A landscape with many peaks, sampled at points; each row gives a point and its height.
From any point a climber steps to the highest of the 2 points nearest to it. It stops when none of these is higher. Distance is the straight distance between rows; heights are no part of it.
j636 height 107: [ 13.8  -1.6 -57.1   4.8  -1.2 -29.4  16.7   3.9   1.8 -26.8 -17.2   8.3
  21.3  10.5   7.1 -38.4   9.3 -22.2  37.0  -6.2  24.0]
j875 height 130: [ 39.8 -13.5  -7.9 -30.2  32.5 -20.3 -20.6 -37.0 -15.2 -23.2  -8.7   8.6
   3.9  11.7  -4.7   8.0  -5.5  -7.4 -17.3  14.5  61.8]
j209 height 287: [-33.7  47.6   4.6   7.2  18.0 -13.3 -20.8  45.3  24.7  -3.7  -4.5 -16.2
  26.2  17.8  -8.9 -22.2  -8.8  51.1  16.0  66.9  -1.0]
j727 height 440: [-29.6   7.1 -23.0   7.5 -12.5  12.4  -5.5  13.6  58.4   3.8  28.9  21.3
  -8.6  -1.6  19.5   5.3  18.8 -13.0  34.1 -41.5 -46.1]
j190 height 36: [-12.4 -29.2  -6.7 -18.0   4.8   9.1   7.4   8.1   5.9 -42.4  22.7   7.0
  18.8 -11.0  -0.5  30.5  -1.1  -1.2  -4.2  -1.9  21.2]
j378 height 491: [-49.1  11.0 -15.8  23.5 -10.4   2.7   8.2 -13.0  39.1  -8.3  43.3 -10.3
  17.2  -7.9  14.9  23.8  36.1 -20.0  51.6 -15.6 -18.4]
j634 height 351: [ -7.9  26.3 -18.2   3.5   4.8  24.9   8.6  29.3  -7.2 -20.1   7.6  -3.5
 -38.2   2.5 -14.1  -5.1  33.2  -0.3  -8.5 -28.2 -61.0]
j644 height 47: [ -4.5  -1.1 -21.7 -51.1 -30.9  25.3  15.1  -0.2  30.9  42.8  -7.0   6.9
 -17.9   7.1 -45.8  18.9 -14.7 -35.9 -48.5 -47.3 -22.3]
j500 height 319: [ 11.3  28.4 -10.3 -20.2  -4.4 -11.4  33.0  -0.4 -28.1 -29.9 -26.4 -44.6
  -1.3 -12.0 -11.8 -49.4  13.8  25.4  11.0  50.7 -11.5]
j97 height 343: [ 11.5   0.2   0.0  13.2  15.4 -13.4  -1.0  -2.1 -46.0  -3.3  24.8  -0.2
 -14.3   2.5  -8.0  30.2  19.8 -15.4 -21.7  21.7 -10.8]
j241 height 718: [  4.5  -1.8 -24.2 -33.6 -20.8  13.6 -17.5  23.5  63.2  10.3 -24.8  -5.1
  15.7  30.1 -25.8 -13.1 -44.4  24.9 -12.0  17.5  -4.4]
j603 height 135: [ 22.8 -18.6 -29.9  -8.2   4.0  -3.9   3.2  26.6 -12.3 -38.9  -3.9  -3.2
  -4.1   6.9   2.4 -32.1  -1.9  -5.5  17.3 -24.8 -12.5]
j650 height 244: [ -4.1  24.6  20.7   8.5  30.0  34.8 -35.0   3.7  21.1 -25.4  44.6 -34.7
 -25.0  -3.2  18.8   9.7  14.8 -11.7  25.1 -49.7  -9.0]
j814 height 129: [  0.7   1.2  11.8 -27.0  -9.6  18.0 -36.4   9.3  -0.5  24.3 -26.9  49.7
 -34.6  -7.0 -26.1  31.0 -39.4  14.3 -70.7  27.7  21.0]
j706 height 378: [  5.0 -10.0  22.8  -7.7  -9.0  -1.5  49.4  -9.2  -6.4 -46.6  -5.0 -27.5
  45.6  -8.0  21.7 -14.3  -4.4   7.1  32.1 -18.9  37.3]
j141 height 116: [-11.8  11.6  -1.7  18.4   0.0 -10.1 -13.9  10.3  35.5   7.7  -0.9  22.8
  32.7  22.4   3.2  12.6 -16.2   7.3  23.3  14.7  34.9]
j63 height 452: [  5.2 -49.9   5.8  18.2 -11.0 -47.5  26.6  -9.6 -12.4  -0.2 -18.3  17.9
  37.7  -4.1  30.4 -20.1 -13.5  -3.0  30.2  22.8  21.6]
j227 height 321: [-29.5  53.8  28.7  18.7  14.0  32.3 -11.3   3.7 -26.1  -0.4  26.2  -6.7
  -5.9 -15.7  -9.3  23.9  45.8   2.7   4.8 -34.0   1.6]
j652 height 177: [ 41.9  -1.0   7.1 -36.4   5.3   2.7 -16.5 -25.6 -14.7   6.7 -26.5  14.9
  -7.4   1.7  -1.1  12.2 -22.3   2.7 -51.6  32.4  72.3]
j970 height 289: [ -0.2  16.0   5.1 -11.0 -15.7 -11.3  21.8 -62.5 -59.8  43.6 -17.8  -9.2
 -28.9  -6.1   4.1   1.0  25.7 -19.4 -52.4  46.3  14.6]
j347 height 354: [  7.4  -9.1  28.8   1.3  -7.7 -20.6  29.5 -38.9 -43.7  42.0 -13.1  -8.3
  -2.1  -2.9  12.4 -15.7   2.6  -4.2 -11.7  33.2   4.5]
j676 height 161: [-32.5 -18.4  22.2   4.3  -4.1  20.1 -31.1  30.7  24.3  27.0 -11.6  38.7
 -19.1   4.4 -12.2  42.0 -40.5  35.0 -47.9  28.2 -11.3]
j965 height 283: [  3.8 -16.7   0.2 -44.9 -34.0 -13.1  26.0  -3.6 -16.4 -18.6 -42.7  -6.9
  30.4  -7.9  -2.1 -28.4 -13.6  30.2 -18.9  52.0  28.4]
j653 height 419: [-13.0  -4.2   2.6  22.1   1.8  18.2 -19.6  -2.7 -14.7   5.4  26.6  41.4
 -10.3 -17.2 -32.2  51.8   8.2  -4.3  -7.6 -18.6  18.2]
j971 height 75: [ -9.4 -11.0 -40.8 -54.1 -19.1   8.3  -2.9   6.3   5.6  34.5  -1.6  38.8
 -19.3  -5.1 -42.0  17.0  -8.0 -15.9 -56.6 -19.5  11.7]
j383 height 87: [ 36.9  -9.6 -32.9 -13.4  24.1 -23.5  16.9 -25.0 -14.3 -12.2  -9.7  -3.7
  11.0  21.8 -13.8 -27.3  10.8 -33.5  -4.3  16.6  28.2]
j968 height 231: [ 19.9 -15.3   1.4 -47.9 -16.7 -20.9  -2.0 -43.6  -8.0  16.6 -28.0   4.0
  21.8  -5.1  12.5   6.4 -30.5   5.0 -32.9  54.5  38.4]
j749 height 547: [-32.2   4.6   6.5  24.1  17.4  -2.1  -2.6 -11.1  18.1 -24.7  29.9  -6.8
  20.5 -22.9  35.9  -4.1  42.1 -35.7  52.5 -49.9   7.2]
j36 height 16: [-34.7   4.6 -23.8  -4.9   1.1  -5.5 -16.6  24.6   3.5 -50.1  13.5  26.0
  34.5  -9.9   5.4  -4.5  11.0  18.8  21.0 -15.5  41.1]
j288 height 190: [-27.7  56.3  31.2  15.4  32.1  49.0 -66.7   3.1  21.6 -56.3  19.5 -31.4
 -16.2  -1.0   4.3   7.4  23.6  20.4   5.0 -28.3  -2.4]
j163 height 238: [-37.4  54.8   1.4  -5.0   7.4  28.0 -38.3  28.9  49.4 -28.9  -2.4 -17.4
  11.3   0.3  -6.0   4.8   4.8  55.9  14.1  26.7  -4.3]
j561 height 144: [  7.1  13.4  -4.4  27.3  -1.8  -4.6   0.9  -4.5   2.8  32.3  -1.3  49.9
  15.4  31.1 -15.9   7.2   9.4  -8.3   4.2  12.7  31.7]
j486 height 214: [ 26.8 -49.3   6.9 -16.6 -11.8   0.0 -36.8   8.6  10.9  25.3 -17.3   3.2
 -27.9   1.6  -0.8   5.3 -59.7  34.4 -32.2  15.2 -26.9]
j790 height 325: [  0.9 -21.6  21.3  -7.7 -19.5  -7.4  29.7  15.4 -15.3 -30.8 -21.1  -7.0
  32.2 -11.2   1.1 -30.4 -14.0  33.3  -4.1  11.0   9.2]
j543 height 583: [ 10.5 -20.1  -3.1  36.7  12.2 -34.6  45.7 -28.2 -19.8  42.9  -4.6   6.6
   1.8   0.7  28.6   1.9  14.7 -53.5  18.2  -4.3 -21.3]
j253 height 169: [ 22.8 -18.4 -34.0 -30.6 -17.5  10.5  -0.5  28.4   0.9 -11.4 -21.0   7.0
 -20.9  -0.1 -25.6 -27.7 -12.8   3.3 -32.6 -47.9 -15.6]
j531 height 391: [-11.0  -2.6  -1.8  16.0  12.6 -10.5  13.2  23.6  -5.7 -15.1  -3.1 -36.7
 -13.7  -9.1  13.0 -45.7   8.8  18.4  28.5  18.3 -52.8]
j72 height 326: [ 35.4   9.2  51.9  16.8 -20.7  38.9  17.1 -15.8 -25.4  23.7   5.0 -20.1
  -0.6   2.0  -1.7   0.1   8.4 -12.7   4.6 -52.7  -4.1]
j937 height 484: [ -2.4 -18.7 -13.7  14.7  17.2 -15.6  14.3 -17.1  -4.5 -34.7  26.1   1.7
  38.9  -4.5  21.1   7.8   4.8 -40.8  51.8 -23.7  36.1]
j237 height 462: [ -1.8 -36.1  16.9  25.8 -12.3  16.0 -26.7  21.4  16.5  19.3  16.4  17.9
 -10.4  -7.4  12.4  10.5 -18.6   6.3  14.5 -45.0 -21.0]
j240 height 693: [ 26.2  -1.5 -12.6  24.4 -10.0   1.5  52.6 -42.6 -32.1  19.8   2.3 -20.7
  -9.2  -8.6  13.5   8.1  26.9 -55.8   6.9 -22.1 -20.9]
j654 height 316: [ 28.9  -6.4  13.4 -14.6  -4.4   5.6  -6.2 -21.6  15.0  14.9  23.8  -5.7
  -5.7   3.2  -4.4  29.0 -22.6 -15.4 -21.9  -9.6   0.2]
j410 height 557: [ 20.5  27.6 -14.1  17.6   5.3   8.7  60.6 -25.8  -5.3   2.7 -15.5 -42.3
   7.6  -7.8  17.9 -22.6  29.8 -36.0  32.8  -3.3 -38.3]
j357 height 90: [-18.0  20.6  -3.7  26.0  31.5 -18.6 -15.1  -8.0  48.3 -19.0  27.2 -13.3
  37.5  23.1  12.0   4.1   9.2  -4.7  49.3  10.1  28.1]
j563 height 607: [ 22.2  -3.9 -14.6 -14.6 -13.1  -3.1 -19.7  31.7  39.2 -14.8 -43.7 -13.1
  24.3  10.6  -7.8 -37.3 -46.6  47.1   5.8  40.6  13.3]
j713 height 183: [ 21.5  23.7  -8.7   5.7 -23.1  -3.6   6.5 -22.4 -22.9  46.6 -10.3  36.9
  -8.1  12.4 -15.4   0.6  21.7 -23.3 -34.7  -0.4   8.6]
j145 height 605: [ 15.5 -16.0 -19.7  -4.7   5.0  12.3 -34.4  25.6  53.4 -13.5  -5.3  -8.2
   0.5  25.2  -3.8  -0.4 -38.7   5.1   6.9 -15.4  -0.2]
j470 height 399: [-35.9   9.9 -31.7  26.5  -7.8   4.5  11.0  22.5  15.7   5.8  33.1  -0.8
 -26.7  -9.4  13.7   4.9  29.0 -18.7  18.4 -30.9 -76.4]
j354 height 504: [ -5.0 -30.4  13.2  44.3  19.0 -49.2  15.3  -9.5 -35.9  30.0 -17.5  30.8
  -1.1 -10.0  36.6 -32.7  -0.2 -24.1  30.9   9.1   8.9]
j845 height 264: [ 38.1  10.9  -5.8 -22.3   2.5  -6.8  17.9  -0.7 -46.0  -3.5 -35.2 -27.1
 -23.8   4.5   1.8 -57.1   7.2  14.4 -15.1  22.2 -24.4]
j114 height 306: [ -5.4   8.4 -26.2   3.2  12.8  -0.4  -5.1  20.6 -31.0 -15.2  23.2   6.5
 -44.7   1.2 -23.0  22.8  35.2   6.5 -31.5  15.8 -43.1]
j301 height 393: [ 27.2 -19.0  29.2  15.3  -6.0  32.2  -4.4 -15.4  -0.7  44.9  22.0  -6.8
 -17.0  -0.6 -15.7  23.2 -12.9 -12.7   5.3 -54.3 -11.1]
j998 height 482: [ -5.8 -17.4  23.2  32.8  -0.5  14.9 -29.1 -12.9   4.3  24.6  37.2  23.4
 -10.2 -12.6 -11.0  77.3 -25.6  10.4 -13.1  20.1   0.9]
j47 height 409: [ -8.4 -28.6  21.9  -1.7 -28.1 -54.9  41.5 -35.5 -13.4  13.0 -15.9   0.4
  20.1  -0.3  33.4 -26.5  -4.6   4.9  -3.2  45.5   5.8]
j668 height 62: [-11.4 -12.8  -3.1  -5.6  38.1  -7.9 -29.8  -1.1  31.6 -53.3  39.1 -10.1
  35.0   4.2   4.6  33.7 -13.7  -6.7  29.6  16.9  21.5]
j824 height 521: [  9.6  -4.4  14.8  15.4  -4.1  17.4 -33.4  17.3  53.9  23.5  11.1 -20.1
   5.3  15.2   6.7  -5.0 -22.7  13.6  23.1 -48.3 -24.8]
j184 height 232: [  1.8  31.5   0.1  -9.7 -16.3   3.7   6.2 -35.5 -69.4  30.5 -16.0  33.3
 -27.7 -13.1 -23.0  22.6  33.6  -8.7 -44.4  14.6  31.1]
j805 height 184: [-17.0 -42.7  14.2  -5.6 -24.3   8.2 -23.4  46.9  15.9   7.9   1.5  25.2
 -29.1  -7.0  -2.6  30.1 -38.4  32.8 -41.6  -7.1 -46.7]
j309 height 258: [ 17.9 -17.8  49.7  -4.4  -2.9  -0.5 -14.4 -16.2  -0.1  37.5  -6.4  -4.5
 -18.8   2.9  -7.9  19.9 -37.2  15.8 -29.7   8.9   5.2]
j537 height 455: [ -3.6  22.0 -11.6  10.2  18.7 -27.0  40.3  -4.1  -3.4  -8.4   2.5 -44.1
  -3.5 -17.2  34.1 -57.2  30.2  -6.4  58.2   7.7 -43.5]
j592 height 341: [-33.4  22.1  -8.9  18.9  14.2 -27.3   8.3  33.1  -0.2  -3.4 -13.9 -24.4
   4.0   2.3  14.6 -50.4  17.6  40.3  30.4  67.6 -34.5]
j88 height 429: [ -0.1 -31.6  -3.3  -3.8  23.2 -29.5  37.2 -24.1  -5.8 -46.9   8.0 -47.7
  42.5  -8.2  27.8 -25.0   4.0 -23.8  47.9 -20.4  28.1]
j360 height 211: [ 48.3  -7.0   8.0 -27.1  -0.6   2.2 -22.6  19.7 -26.4  -8.1 -29.8 -15.9
 -23.3  17.9  -8.1 -30.5  -5.3  20.6 -35.2 -12.8  -2.6]
j291 height 100: [-26.3 -15.7 -14.7 -49.1  -6.1  15.7 -29.2  24.5  10.9  42.7 -11.3  41.0
 -47.7  -1.0 -44.8  36.1 -42.8   0.2 -62.1  -8.3  -4.2]
j405 height 370: [-43.9  34.7  13.3  21.9  13.0  21.4 -15.8  18.8 -15.4 -27.5  24.4  27.6
   6.6  -9.7 -17.1  48.0  29.9   0.2  -2.8 -15.6  21.5]
j789 height 263: [ -6.6  50.6  50.8  41.2   0.4  35.8  23.9  -3.7 -17.5  13.0  -4.4 -13.3
   3.0 -11.6   7.9  -6.5  40.4  -8.3  28.9 -40.7 -10.7]

For each start below, name the point where the climber stops.
j713 -> j240
j845 -> j240
j968 -> j749
j650 -> j998
j190 -> j240
j163 -> j240
j114 -> j749
j288 -> j998
